Each row is a point on a landscape with many peaks, with its height.
A climber steps from a point to the highest of its 2 nearest points, and stops where none of them is higher. Distance is the straight distance between rows; heights are no part of it.
<223> height 6.93: [ 11  11  19  -8 -32  48  20  22 -16 -22 -40  23  26  10  55   0 -11   6
  14  15  27  25  69  -9  39 -51   2 -18  29 -17  22 -16 -17]
<1058> height 4.67: [ 42 -29   5 -30 -17  13  14  15 -15  44  51  53   3  53 -63   0  -5  -1
 -22 -13 -11  17  -3  -5  -9  21 -12  -3   1  15 -19 -21 -16]
<1079> height 7.01: [  4 -19 -44  11   1   8 -25  26 -40  -8  -2  -1  -1 -12 -16 -15 -16  13
  -6 -25  25  27   3   2  -1  25 -53  23  -2  -9  21 -17   8]
<1178> height 6.41: [  3  -2  -7   2 -10  21   1  22 -29 -19 -29 -10   4 -13  16  -1 -13  36
   8   6  15   4  -4  -9  42 -33 -14   6   9   2  13  -7 -11]
<1238> height 6.18: [-33  24  21 -12 -19  -1  -8  24  36 -69 -35 -10 -26 -53  59 -38   4   4
   0  41   9   3  10  -7  18 -42   1   5  -5  -9  10  12  -5]
<938> height 6.77: [ 10 -20 -39  -8 -26  21 -25  47 -31 -16  14  24 -16   3 -26 -21 -42  31
 -32 -14  36  21 -14   3  28   6 -48  31   4  -3  11 -17  -5]
<823> height 6.29: [-12  18  16   6  -2  22 -10  27   1 -53 -55 -20  -6 -45  81 -24   6  22
  15  37  21   4  22 -31  43 -55 -16  -4  13  -8  10 -11   6]
<1311> height 2.14: [ 26  20 -16 -28  27  27  57  -6   6  51 -40 -33  42  47 -15  30  -6  11
  37 -48  -8 -13 -12  40 -24  19  11 -21 -10   9  18  27   9]
<115> height 7.25: [  4   1 -13  -9 -18   0 -12  20 -25   1  -2  -6  35   3 -27  14 -16 -17
 -15  -5  17  15  -4 -17 -28  34 -46  31  50  -4   8 -52 -18]
<217> height 4.34: [-35   5  14   2 -48 -41 -28 -17  46 -47  -6   8 -43 -22 -29   2 -23 -11
 -35  21  -8 -26 -23  45 -39  32   5  30  35 -18 -17  -2 -39]
<257> height 7.45: [  3  18 -17   2  -2  16  -8  30 -20  -6 -13 -27  54 -11   5   5  -1 -24
   6 -10  28  39  12 -29 -27  36 -60  26  24 -15  18 -38   3]
<1482> height 4.31: [-27  -6 -11  19 -26  -9 -19   1 -14 -50 -36   8 -57  -8 -27   8 -35  45
 -11   0   8 -45 -22  52  17 -12  25  24  39 -27   8 -10 -55]
<696> height 0.37: [-11 -11  11  16  20  -7 -28 -32  -9  42  35  25  -9 -17 -11 -16  17 -75
   2   3 -18  23  21 -18 -27  44   3  -4 -14  13 -30  -9  38]
<74> height 7.00: [ 11 -25 -11 -13  10  -7  -6  19  18  -9  82  28 -34   4   3 -35  -3   5
 -46  20   0  12 -14 -32  31 -10   7  -9 -58  12 -16  11  31]
<730> height 2.93: [ -8  19 -10 -11  14  17  16  12  38 -19  -2  -6 -21   3  41 -27   5  18
   9  -6 -10  20  10  23   8 -33  19 -21 -48  -3  24  51  15]
<514> height 5.82: [ 18 -24  -8  21  21   0   3   0 -58  35   4 -27  28  18 -13  23  22  46
  14   8  -2 -24 -39 -49  51 -27   4  -7 -10  34  -3 -26  12]
<769> height 3.25: [ 17 -14  -6  11  34  35   9 -20 -20  51   8  20 -13  24   2 -15  16  -9
  27 -33 -12   7  28  19   1  -5  23 -39 -48  21  -1  23  38]
<406> height 3.75: [ 16 -25 -49  33  33  28 -25  -2 -53  28 -24 -10  -5   0 -13  -8   3  44
  30 -59   5   0  -7  14   2  15 -14  -5 -38   5  23  10  26]
<703> height 2.60: [ -2 -10 -24  34  19   2 -12 -28 -34  44 -15  25 -41   7 -29   0  12   3
  25 -63 -22 -10  10  45 -20  20  21 -11 -24   1  -2  25   1]
<1240> height 0.61: [-20   0   4  20  18 -57 -24 -49   4  26  22 -25  20 -28 -33  19   9 -36
 -13  -8 -17 -15 -16   1 -44  65  -1  18  19 -10 -25 -16   4]
<1288> height 7.40: [-15  20 -21 -28 -17  16  -5  43  25 -49 -33 -22   3 -28  32 -29 -15  11
  -2   3  26  36  -2  10 -10  -1 -43  15  -7 -20  34  26   6]
<686> height 0.32: [ 16 -32  -3  20 -34  27 -21   3 -43   4  30  81 -48  16 -44 -22 -19 -12
 -25  -1   9  33  24  -5  14  13 -21  22   9   4 -39 -37   5]
<1247> height 5.77: [ 23  19 -14 -36  11   5  27  32  15   2 -16 -40  27  19   7  12   8  48
   5  -6   3   6 -29   7   8 -13  -2 -14 -11   7  27  26  -6]
<315> height 2.48: [-16  49  20 -13 -13 -23  17  -8  34 -31 -75 -52  18 -41  46  10  24   5
  31  -2 -11 -20  -4  18 -40 -10  -3  18  30 -24  -1   9 -35]
<669> height 6.74: [ 11   9  35   3  10  19  21 -29  -7  26  -2  14  18  30  35  21  13 -41
  37   7 -20   4  48  -6   3 -32  38 -41  -6  12  -4   6   8]
<1356> height 5.18: [ 19 -14   9  -7  42 -19  12 -16  12  43  49 -29  29  15 -10   1  23   2
 -11  28 -12 -18 -52 -39  21 -10  15 -27 -33  23 -18  12  31]
<1236> height 4.76: [ 22  -3  24 -34 -35  -8  18  -5   1  38  33  35 -11  56 -50  23 -11 -10
 -21   9 -18  -5 -14  15 -18   9  20  11  22   9 -20 -12 -26]
<1158> height 1.83: [-38  21 -25   9  18 -35 -14 -16  22 -12 -21 -45  10 -38 -13  15  -3 -23
   6 -42   8  -9  10  41 -77  65 -31  29   6 -29  19   0 -18]
<958> height 6.11: [  7   7  -6   4   8  18  13  14 -12   4 -41 -29  19  15  27  17  15  47
  24 -11  -2  -7  -1  -5  20 -33   1 -11  -1  10  26  10  -4]
<1318> height 6.85: [ 42 -18  10  -7  -1  39  28  16 -22   2  19  42  16  40  35  -4  -4  28
   2  -7  10  22  53 -25  60 -53  32 -48  -6  -1   3 -15   6]
<1431> height 4.69: [ 18 -11  -5  -8   0  18   1  33 -25  14  38   7  30  15  -4 -17  -7 -21
 -19  20  15  34   4 -56  22  -5 -35   4  -6   3  -2 -36  22]
<116> height 1.60: [-27  13 -37  28  28 -32 -29 -30   7   1  -3 -17 -32 -37 -29   2   1 -30
   4 -55   4 -10  12  47 -67  67 -19  19 -19 -23  13   7   7]
<33> height 4.65: [ 20  -5  10 -38 -17   9  15  33  19  -6  53  27  32  24  -3 -14 -10 -26
 -44  39  26  43  13 -47   4  -5 -34   3   0  -2  -6 -32  14]
<960> height 5.62: [ 21 -27 -19  -8  21 -14  -1   7  -1  19  49 -20 -11  10 -25 -12   9  36
 -19  17 -10 -17 -58 -20  28 -10  17 -12 -44  27  -4  17  26]
<1332> height 6.53: [-17  36  39 -16 -37   7   5  22   1 -45 -66 -14  18 -29  43  -1  -5  -1
   9  37  21 -10  21 -22  12 -36  -7  14  71 -25   8 -44 -32]
<859> height 4.46: [ 25   0   8  -6  10  -4   7 -27 -23  72  10  17  29  29 -48  17  10 -46
   4 -25 -17   5   9  10 -45  49  -1   2  19  16 -30 -21  -6]
<1027> height 4.84: [-14  -5 -22 -17 -24 -19 -15  15   2 -32 -24 -14 -32   8 -40   8 -36  66
  -9 -14   6 -36 -57  39   6   0   6  26  21  -9   7  17 -49]
<363> height 0.80: [-25   4   1  25  11 -41 -16 -39 -11   3 -16 -30  11 -18 -17  27  10 -15
  15 -24 -16 -28   0   9 -30  32  13   9  27 -10  -9 -14 -23]
<280> height 4.30: [ -4 -43 -45  60  25   2 -36 -10 -57  12  -1  -6 -44 -30 -24 -11   3  36
  12 -53   8 -23 -13  14  13  14 -11  10 -22   3  16  -8   5]
<690> height 6.45: [ 15 -32 -21   5  -8   2 -17  16 -40  10  28  14 -15  13 -39  -5  -8  45
 -12   1   6 -10 -32 -24  54 -22  -9  13  -7  18  -7 -15 -11]
<239> height 3.92: [ 18  -9 -11  19  63 -14  11 -37 -28  54  -5 -47  52   3 -25  20  18 -17
  21 -10  -7 -23 -37 -25 -36  43  -6 -11   4  31 -18 -16  30]
<1213> height 2.41: [ -8  -8 -19  33  -3  31 -15  -4 -23  14 -19  35 -23  10  -3 -11  -5   2
  25 -41  -7  20  34  36   3  -5   4  -2 -24  -8  15  27  -1]
<633> height 2.33: [-15  41  -3  -3  18 -26   6  -4  26 -26 -62 -73  46 -46  39  17  23   4
  24 -11   3  -9  -6   0 -51  30 -32  22  25 -16  11  -7 -10]
<742> height 4.49: [-23  21  28 -20 -58 -15 -11   6  39 -28  -2  18 -23   8 -18   1 -16 -30
 -17  36  -6   3   6  39 -39  12  10  19  27 -15 -13   4 -37]
<857> height 2.09: [-21  21 -17   9  38 -41  -4 -21  26 -13 -24 -76  32 -41   9  21  14  -9
  20 -23  -2 -16 -16   8 -68  59 -27  18   7 -15  11  -4  -6]
<1239> height 3.24: [-25  17 -29  -8  15 -28  -4  13  42 -29 -30 -50 -16 -31   1  -6   7  24
   8 -25  -3 -11 -32  54 -44  34 -16  19 -21 -11  21  45  -6]
<1536> height 6.08: [ -3 -22 -24   4   4 -18 -21  19  -5 -12  30 -18 -12  -7 -38  -6  -3  44
 -29  11   3 -13 -58  -7  30   3 -12  17 -19  15   2   0   6]
<152> height 7.22: [ 19  35  23 -19  31  11  37   2  37   1 -35 -43  55 -11  66  16  28 -15
  20  20  -5   6  17 -16  -9 -30  -3 -19  -5   8   9  12  29]
<829> height 6.96: [-19  -8 -11   3  -9  -8 -35  24  27 -52  34   7 -44 -31   1 -43 -15   7
 -35  35  14   9 -34 -12  30  -5 -21  17 -18   4   0   6  17]
<292> height 7.26: [ -5  29  -3 -45 -28  13  11  50  50 -55 -28  -6 -19 -11  35 -34 -21  30
 -24  18  20  23  -4  27  -2 -17 -16  -6  -1 -24  32  31 -13]
<1360> height 5.14: [ -4   8 -17   1   8 -32  -6  11  21 -11  10 -53  48 -25  -9   0  11 -14
 -17  17  11   4 -37 -22 -36  50 -44  28   5   3  -2 -10  10]
<789> height 6.33: [ 17  -3  12 -25 -41  33  15  16  17   0  32  81 -48  44 -24 -13 -29   0
 -12  -7  -6  16  43  41  -4 -10  17  -9  -5  -9   0  24 -24]
<1438> height 6.79: [-31  -5 -31  15  -2 -13 -45  20  34 -58   8   7 -57 -55   5 -47 -19  -4
 -19  11  11  19 -18  16  -6  14 -22  23 -27  -4  13  32  14]
<1202> height 2.24: [ 38  37  -9 -39  25  37  57   9  25  28 -38 -30  66  30  24  18   1  -8
  22 -23   2  16   8  15 -29   6 -14 -29  -8   1  25  12  14]
<1371> height 2.83: [-14  15  12  19 -12   1   8 -14 -23   0 -70 -11   7  13   4  28  -1  28
  37 -18  -6 -27  13  23  12 -31  27  10  39 -20   7  -5 -32]
<477> height 5.24: [  5  -3 -11  24  25 -24  -3 -16 -28  20 -13 -46  30   1 -12  24  19  30
  22  -6  -7 -31 -37 -17  13  -7   4   9   0  17   4 -11  -3]
<202> height 4.58: [ 28 -26   9  -7  -2  -5   0 -21 -25  67  46  44  -3  28 -60   0  17 -35
 -14 -13 -12   8  -5 -10 -21  43  -7   4  11  24 -33 -23  -4]
<295> height 6.73: [ -7  10  45 -13 -34  13   9   9  17 -50   1  36 -32  -1  27 -14 -18  -3
 -16  57  10  -4  22 -10  38 -58  27 -18  17 -13  -9  -8 -13]
<1269> height 5.26: [ 14   5 -18 -38 -34  -4  11  39  -1  -8 -12 -22  -1  23 -32  14 -23  66
 -15  -5   4  -7 -48  23  18 -11  -6  15  28  -1  16  10 -40]
<1299> height 6.89: [ 16 -23  -8 -28  -9  13   1  47   6 -22  63  37 -13  18  -4 -31 -20  27
 -54  28  19  25 -19 -37  48 -31   0  -6 -28  -1  -6 -14  13]
<1535> height 0.48: [  4 -11  -5   9  31 -39 -18 -43   3  56  42  -5  18 -22 -51  -3  16 -48
 -14  -2 -11 -11 -34 -17 -43  84  -7   2 -15  22 -33 -13  27]
<1144> height 6.75: [ 24 -24 -30 -23 -33  30 -11  54 -21 -26  31  41 -35  12 -21 -27 -48  41
 -42  16  29  20 -11  -9  66 -22 -27  15  -8   3   0 -16   0]
<48> height 5.32: [-27 -14 -45  52  31 -17 -29 -12 -28 -15 -17 -34 -37 -42   2  -2  11  51
  29 -43  -1 -29 -22  17  19   7   5  10 -37   0  21  24  10]
<1449> height 5.51: [-20   0   5   5  -7 -42 -16   2  12 -38  -3 -43  22 -35   5   4  11  12
 -15  21  15 -23 -45 -27  -8  14 -32  38  17  -7  -4 -21 -12]
<562> height 6.25: [ 16  -1  26  -8 -45  42   6   6  -1 -31  23  96 -49  34   4 -16 -39  -2
  -3  10   4  11  61  31  19 -34  32 -25   8 -17  -8   8 -18]
<971> height 4.54: [  6  -3   2   8   3 -26   0 -23 -38  50   5 -17  44  27 -50  39   9 -22
  11 -22  -9 -24  -3 -10 -29  40  -7  19  42   7 -18 -47 -25]
<766> height 4.89: [ 39 -17   2 -20  33   7  33   5   1  44  47   0  40  40 -16   5  10 -13
  -7  13  -4  12 -15 -46   5  -7   8 -23 -23  23  -9 -14  35]
<1517> height 6.68: [ 21  13  20 -33  26   4  50   0  42   8  14 -10  30  39  32  20  19   0
   8  11 -21  -1  -1   6   1 -27  37 -44  -7  -1   7  22   2]
<518> height 2.27: [ 39  19   2 -32   5  47  54  24  -1  18 -23  -1  53  45  25  13   1   9
  12 -26  14  26  37  12   3 -15  -4 -37   2  -8  38   9   1]
<699> height 6.28: [ 21 -32  12  21  28  -2  -9 -20 -50  52  36   8  11  22 -16   8  28   7
  11  20 -15 -20 -24 -63  51 -28  13 -14 -10  23 -26 -30  21]
<493> height 6.98: [  3 -21   0  10 -22  27  -6   7 -25 -24  11  51 -42   7  17 -21 -19  17
 -12  11  10   1  16 -12  63 -44  19  -3 -12   1   2  -9  -1]
<1200> height 3.41: [ 32 -20 -36  20  36  39  15  -9 -32  55  -6  -6   7  26 -15  -3   5  15
  32 -48 -13   0  -9  16  -7  10  -1 -25 -39  29  10  26  29]
<1349> height 6.95: [ 10  34  28 -35  25  -9  51 -13  67   1 -14 -49  42   7  51  23  29   3
  12  22 -21 -14 -13  -2 -21  -9  23 -33 -16   6   1  29  13]
<564> height 6.69: [ 19 -32  31   3  -6  14  -1 -20 -30  43  42  57   1  33  -5   5   8 -35
   1  16 -10  21  35 -42  32 -27  18 -20  13  17 -28 -30  11]
<1321> height 6.90: [ -3  11  21 -28 -47  24  11  41  27 -71 -34  22 -34 -11  26 -22 -35  24
 -16  52  21  -8  -1   9  33 -41   9   0  34 -21   7  -3 -32]
<471> height 4.87: [  5   2 -17  -5  26 -13  -5 -11  26  20  19 -36  31 -13 -13   1   4 -35
  -1  -6 -10  17 -22   1 -35  45 -27   6 -17  11  -3  15  28]
<683> height 7.27: [ 10  -1 -39   8  22  22 -10  19 -33  10   1 -23  38  -1  -5  -8  -6 -13
   6 -24  11  33   3 -32 -18  31 -52  14 -11   6  13 -20  31]
<980> height 5.25: [  1   0  20 -27 -24 -38  16   1  23 -14  -4 -38   5  -2 -16  28   8  36
 -12  32 -10 -42 -53  -7  11 -26  18  17  33   6 -11  -2 -49]
<122> height 6.15: [ -1   9  32   1 -30  41  25  -9   4 -15  -7  68 -33  39  21  -5 -15   7
  25  -4  -6  -6  66  43  18 -50  61 -31  -1 -23  12  37 -23]
<486> height 6.71: [ 23 -46 -25  12   2  31  -8  21 -46  17  42  56 -41  13 -21 -29 -14  42
 -18 -15  11  10   0 -13  51 -11 -14   3 -36  23  -5 -10  17]
<133> height 3.62: [-32  -1 -34  17   2 -33 -36  11  18 -39  -9 -16 -39 -42 -15  -7 -12  11
 -17 -23  -2 -13 -27  42 -38  39 -24  30  -5 -24  21  13 -18]
<967> height 1.18: [-20   7   8  28  16 -52  -5 -59 -12  33 -21 -22 -10  -1 -42  40   8  12
   2 -45 -26 -60 -14  29 -28  27  42  13  26  -4 -21   7 -46]
<693> height 6.63: [  0   8  28   0  12  -1  10 -30  16  36   9  -3  32  13  14  12  18 -72
  11  16 -25   9  29 -14 -10   9  17 -25  -5  13 -18  -2  15]
<326> height 3.87: [-32  -4   7  32 -29 -32 -22 -25 -27 -25 -26   4 -35 -20 -27  22  -5  34
  -8   2  -2 -49 -25  21  12  -9  24  27  39 -11 -16 -23 -42]
<635> height 4.57: [  7   0  16  10  29 -24  15 -33  -8  40 -10 -46  42   4   1  36  26 -14
  16  18 -24 -29 -22 -40   3  11   3  -9   2  20 -19  -8  14]
<119> height 4.77: [ 12 -10   3  -8  -1  12  12  11  -5  17  28  12  10  20  -5  -1  -5 -10
   1   5  -9  19   7 -21   6 -15   8 -11 -15   9  -4   1   9]
<1243> height 5.86: [-29  12  -5  19  -7 -22 -29  16  -6 -61 -41 -27  10 -58  36 -11   0  10
   3  22  22 -12 -15 -16   3   2 -39  38  27 -23   6 -31 -16]
<1205> height 6.76: [ 28 -23  25  -2   0  32  20  -5 -41  27  35  54  15  38  12   1   5   1
   3  11   0  -3  32 -42  49 -56  32 -29   2   6  -7 -30  10]
<445> height 3.42: [-27 -16  21  45 -13 -26 -15 -29 -41 -16 -33  -9 -22 -14   1  23   7  31
  14  15 -12 -47 -18  -8  53 -47  29   8  41   0 -10 -22 -25]
<465> height 6.66: [ 11  12  47 -14 -14  10  34  -5   1  19   4  23  36  33  25  28   8 -36
   2  28  -6   8  41 -23   8 -36  18 -26  28   6  -7 -24 -13]
<1184> height 3.13: [-13   5  11  21  32  21  10 -23  24  -2   3  34 -36   3  49 -12  12 -19
  26  -9 -16  19  60  11  13 -28  42 -44 -58   7   4  44  42]
<384> height 5.65: [-14 -20  -9  -4 -22 -32  -8  21  15 -29  14 -30  -4 -15 -24   8  -7  56
 -20  32   6 -36 -69 -10  33 -16  -5  29   9   7  -1   0 -25]
<1279> height 3.91: [-28  -3  -3  40  32 -56 -39 -41  36 -14  19 -51   2 -69   5   1  20 -33
  -2  12 -11 -18 -34 -21 -27  53  -9  11 -20  -2 -12   4  28]
<1495> height 3.16: [-41 -11  -4  34   1 -72 -43 -35  27 -23  28 -31 -43 -52 -34   8   2 -12
 -29   6  -8 -46 -36  24 -34  62  14  18   6 -17 -22   5 -11]
<42> height 6.44: [-24 -12 -35  36  14 -12 -47  14  -5 -29   2 -18 -44 -48   7 -23   1  20
  -1 -14   3  -1 -23  13  13  -8 -22  13 -37   5  13  17  29]
<1222> height 6.39: [ 20   9   2 -33 -39  30  14  15  12  22  30  64  -5  40 -33 -11 -24 -28
 -13 -20  -1  45  41  38 -38  20  -7   3   5  -8   2   7 -11]
<490> height 3.55: [-39 -16 -10  36  14 -57 -46 -15  22 -29  29 -19 -31 -55  -7 -15  13  -3
 -22  19  11 -20 -41 -12  -3  28 -10  26 -10 -10 -15   9  10]
<1312> height 6.88: [ 30   0  23 -12  -2  52  37  27  -4 -12  -7  37  22  27  61  -6 -13   7
   2  -3  28  35  78 -24  48 -59  18 -36   6 -23  18   2  11]
<981> height 7.18: [ -6 -24  -1   7 -10  -8 -28   3  -1 -22  41  28 -54  -5   3 -28  -7  12
 -24  31  -2   4  -1 -15  42 -25  12  -8 -33   8 -17  13  14]
<647> height 7.52: [ -2  23  -4 -29   6  11  10  25  45 -29  -1 -26  22 -14  37 -21   6 -17
  -7  15  20  43  10 -11 -20   4 -30   2 -17  -7  22  13  17]
<516> height 3.98: [-54   4 -10  35 -10 -46 -28 -16  25 -46 -26 -13 -48 -40  -6   0 -16   0
 -16  -8   4 -31 -12  41 -31  27   0  22  22 -34   3  -1 -33]
<698> height 6.46: [ 30 -14   5 -34  -1  31  19   4  11  40  49  54  12  29 -20  -9   0 -58
 -15 -11   2  51  41  -3 -33  27 -18  -8 -10   4  -4  -5  24]
<901> height 2.34: [ 26 -18 -20 -13 -15  56   9  35 -23   4  -2  43 -13  21  12 -25 -27  20
   0 -34  18  40  46  11  28 -23 -24  -8 -29  -6  28  18  14]
<84> height 3.11: [ -9  13  -1  18  43   2   5 -68  -3  68 -16   1   6   2 -13   9  22 -63
  31 -32 -25 -11  19  36 -40  52  26 -22 -21  18 -24  25  29]
<16> height 2.86: [-14   8  19 -11  -1 -11  13  -4  53 -26  16   4 -33  -5  37 -26  10  -4
   5  32 -12   7   7  13   6 -25  29 -21 -26  -4  10  40  17]
<1062> height 2.37: [ 13 -11 -27   5 -24  60  -3  14 -27  13 -25  56  -4  25  -9 -16 -14   4
  22 -61  14  40  58  43  -7   2 -16   9 -24 -11  23  26   7]
<349> height 2.98: [ -7  31 -11 -33   0 -25  23   8  69 -28 -26 -60  16 -14  19   4   8  16
   3  -3 -12  -7 -39  32 -44  23 -10  10 -20  -1  10  55  -5]
<1100> height 6.65: [  7   6  48 -17 -25  10  19  13  22 -15  12  14   8  23  28  10  -3  -6
  -3  43  -2   2  19 -20  31 -48  33 -21  27   0  -4 -14 -16]
<304> height 0.35: [-13  -7 -17  20   8  10 -34  -4  -8   9  25  26  -5 -19 -14 -22  -1 -60
  -6 -15   3  43  25  -5 -34  37 -24   8 -23   5  -8   2  35]
<1527> height 4.55: [-10  20  40  -9 -50   0  13  -9  22 -11   5  42  -9  19 -13  14 -16 -47
 -17  37  -9  14  30  11 -23  -3  20  10  42 -11 -17 -17 -26]
<664> height 1.55: [-16  13  31   0  -6 -59   6 -59  21  30  -3 -23   0   9 -43  37  11 -12
  -3  -6 -34 -46 -27  30 -31  40  56  16  31   4 -35  22 -40]
<1199> height 4.95: [  2  -6  13 -17 -29 -28   3  -8   0  20  13  -8  13  24 -53  37  -3  12
 -23   7 -16 -29 -40   2 -12   3  13  20  32   6 -22 -12 -48]
<79> height 6.70: [ -1 -14  -8  -2 -20  19   2  20 -18 -35 -23  14 -36   0   8  -4 -26  60
   3   8  17 -12  -6  11  67 -46  15  -2   0  -1  12  21 -16]
<1285> height 2.31: [ 21   8  -1 -29 -23  44  20  32   3   1   2  19   9  44  17   1 -16  31
  -1 -18  12  25  29  27  22 -31   8 -21  -9 -11  33  27 -10]
<805> height 7.08: [-13   6  12 -38 -34   8  -1  40  48 -75   2   7 -46 -13  13 -35 -35  30
 -32  40  18   1 -34  13  23 -25   4   5   2  -6  11  23 -17]
<307> height 2.87: [ -5   5  -8  19  20 -14 -15 -50  -6  66   8  30 -45   0 -33 -10  24 -45
  15 -38 -29 -17  15  49 -32  55  39  -9 -22   9 -20  34  12]
<914> height 5.22: [ -1 -13 -12  30  28 -39 -11 -28 -53  29   2 -47  47  -7 -49  38  10  12
  14 -27   4 -49 -26 -26 -25  39 -16  11  35   3  -4 -50 -22]
<157> height 4.32: [-28  14   1  12  34 -35 -14 -33  56 -12   5 -52   3 -51  41  -3  26 -50
   8  22 -14   1 -14  -1 -43  41  -5  -5 -40   5  -7  36  47]
<210> height 0.33: [ -5 -24  -8   2 -20   9 -33   6 -15  14  39  55 -36   1 -35 -25 -13 -36
 -28  -7   2  33  18  -3 -12  35 -29   9 -11   2 -27 -10  20]
<1389> height 3.03: [-25   0 -12  28   6  16 -17 -12  15 -16 -16  19 -60 -11  39 -25   2   5
  31 -23  -4   9  30  33  23 -37  29 -17 -50   0  22  53  19]
<419> height 1.95: [ 15  10 -11  -9  26  -1  32 -24  10  40 -15 -31  11  39 -16  28  14  12
  33 -23 -18 -24 -23  24 -13   8  27 -20 -18  21   4  29   4]
<411> height 6.06: [-24  20  12 -11 -34  -3 -16  31  34 -76 -34 -11 -10 -57  48 -28 -19   2
 -13  48  18   9  -8 -14  -2 -10 -31  20  29 -20  10 -12 -16]
<719> height 0.40: [ 13 -16 -11  17  39  -5 -15 -41 -14  74  38  25   4  -9 -35 -17  28 -61
   1 -21 -11  22   0 -11 -40  75 -10 -13 -12  29 -31  -8  43]
<258> height 4.63: [  8   1  17 -37 -44  27   7  39   2 -19  25  51   6  18  -2  -6 -35 -29
 -35  36  28  46  24 -24  15 -13 -25  11  36 -12  -3 -34  -1]
<1085> height 7.38: [  8  29   8 -20  31   8  12  14  39  -9 -14 -49  36 -23  70 -10  22 -18
   7  28   7  21   6 -49 -13  -7 -22 -12 -25  11   6   8  54]
<263> height 6.87: [ 29 -43 -26  -6  26  22 -12  15 -16  20  67  37 -25  11  -1 -39   6  23
 -19  -5  11  32   2 -34  42  -8  -3 -13 -58  20 -12   2  50]
<219> height 3.08: [-11  -6   7  32 -13  11  -5 -15 -53  -4 -48  -7 -11   6   9  30   0  50
  41 -16  -5 -40   5   6  56 -64  33  -1  15   2   3  -3 -30]
<203> height 4.60: [-14  19   2  -3  44 -13   7 -30  45  22   0 -35  16 -16  21   5  17 -54
  13   5 -16  -4 -15  16 -45  38   2 -18 -30  22 -15  35  41]
<494> height 6.72: [-23  13  18  19 -40  -4 -19   9 -39 -60 -65  -5  14 -32  17  17 -20   0
   0  23  28 -19  13 -10   5 -12 -21  36  75 -32   1 -65 -40]
<69> height 6.99: [ -5   5  -8  11 -31   2  -8  19 -51 -24 -34  -6  32  -3 -20  22 -18   2
  -9  -5  25   2   8 -15  -3  12 -39  37  70 -22   5 -67 -43]
<991> height 3.38: [  3   0 -18  29  46   4  -5 -45 -27  56 -15 -20  20  -3 -13   9  22 -34
  31 -29 -19 -10   0   0 -31  32   2 -21 -20  24 -11  -2  37]
<1250> height 6.97: [  2  37  26 -14 -19  35  31  12  15 -17 -40   4  22  12  58   7   5  -1
  25   5   8  21  48  10   4 -37   5  -9  17 -24  27  10  -7]
<720> height 1.73: [ -4   0  23 -18   7 -31  16 -31  18  46  10 -15   5  22 -27  22  25  -6
   4  -1 -33 -32 -15  25 -20  15  46  -8   6  16 -18  33 -19]
<1153> height 5.50: [ 11  22   0 -50 -26   2  34  32  26 -13 -33 -21  13  29  -6   8  -9  40
   4  -1  -4 -14 -23  31  -1 -23   2   8  20 -17  20  26 -43]
<628> height 2.63: [-34  29  22  21 -14 -13   6 -19   3 -27 -76 -21   7 -22  26  22  16   5
  36 -11 -10 -27  16  29 -25 -14  19  13  32 -26   9   4 -36]
<399> height 4.59: [ -9   7  28   1 -35  24  -2   6 -12 -12   8  63 -13  18  -3   1 -23 -43
 -13  16   7  31  49  -3   7 -25   6   5  26  -4 -15 -23  -7]
<1415> height 3.18: [  9 -22  -4  25  31  34  -8 -27 -19  26  15  42 -15   0  23 -19  14 -36
  19 -15 -18  25  48 -16  19 -24  21 -40 -54  18  -5  13  51]
<538> height 6.49: [-17 -28 -26  42  33 -32 -19  -8 -67   4  21 -34  17 -30 -40  27   2  33
  -3 -15  20 -45 -43 -32  -3  34 -37  29  22  -3  13 -64  -9]
<442> height 6.54: [ 10 -30  26  37   3  -2 -15 -22 -59  50  24  25  12  14 -13   7  26 -29
   4  11 -11  -7  11 -54  29   1  16  -3   7  22 -30 -42  18]
<1161> height 6.51: [ 19   5  16 -19  19  13  15 -11   7  41  38  12  44  20  -7   2  10 -78
 -12  15   0  41  23 -33 -34  19 -18 -12  -7  13 -14 -16  37]
<651> height 6.52: [ 37   6  30 -23  25  15  52   8  29  -3  43  33  35  55  38   6  14   8
  -6  -3 -16   4  25 -17  22 -56  62 -61   2 -10   8   9   7]
<13> height 7.07: [-11  35  26  -2   1   1  13   1  11 -12 -22 -19  32 -10  37  14  21 -26
  15  23  -5  18  32 -18 -15 -25  -5  -1  17  -1   4  -2   3]
<71> height 2.74: [-12   6  -5 -12  -3 -21  -5   4  40  -4  21 -18 -26   1  -4  -7   8  10
  -6   7 -17  -6 -30  15  -6  -3  14  -8 -23  10  -2  40  -4]
<837> height 6.40: [ -6  30  40 -11 -21  12   8  23   5 -32 -60 -23  10 -27  67   5   7  38
  16  37  11 -12  19 -19  38 -59   2   1  39  -9   8 -12 -24]

Where does a climber stop that starts at each point below?
<628> -> <981>
<1184> -> <981>
<1202> -> <647>
<719> -> <647>
<1360> -> <257>
<991> -> <647>
<1205> -> <647>

Call two points neighbours if one is among the 2 nearest of the other. Go from one point of each pair to the other, from neighbour to neighbour, staying as high as possible. Name the lowest point that can't be avoided.
<538> and <669> -> <477>
<647> and <257> -> <859>
<647> and <669> -> <1100>
<257> and <981> -> <1144>
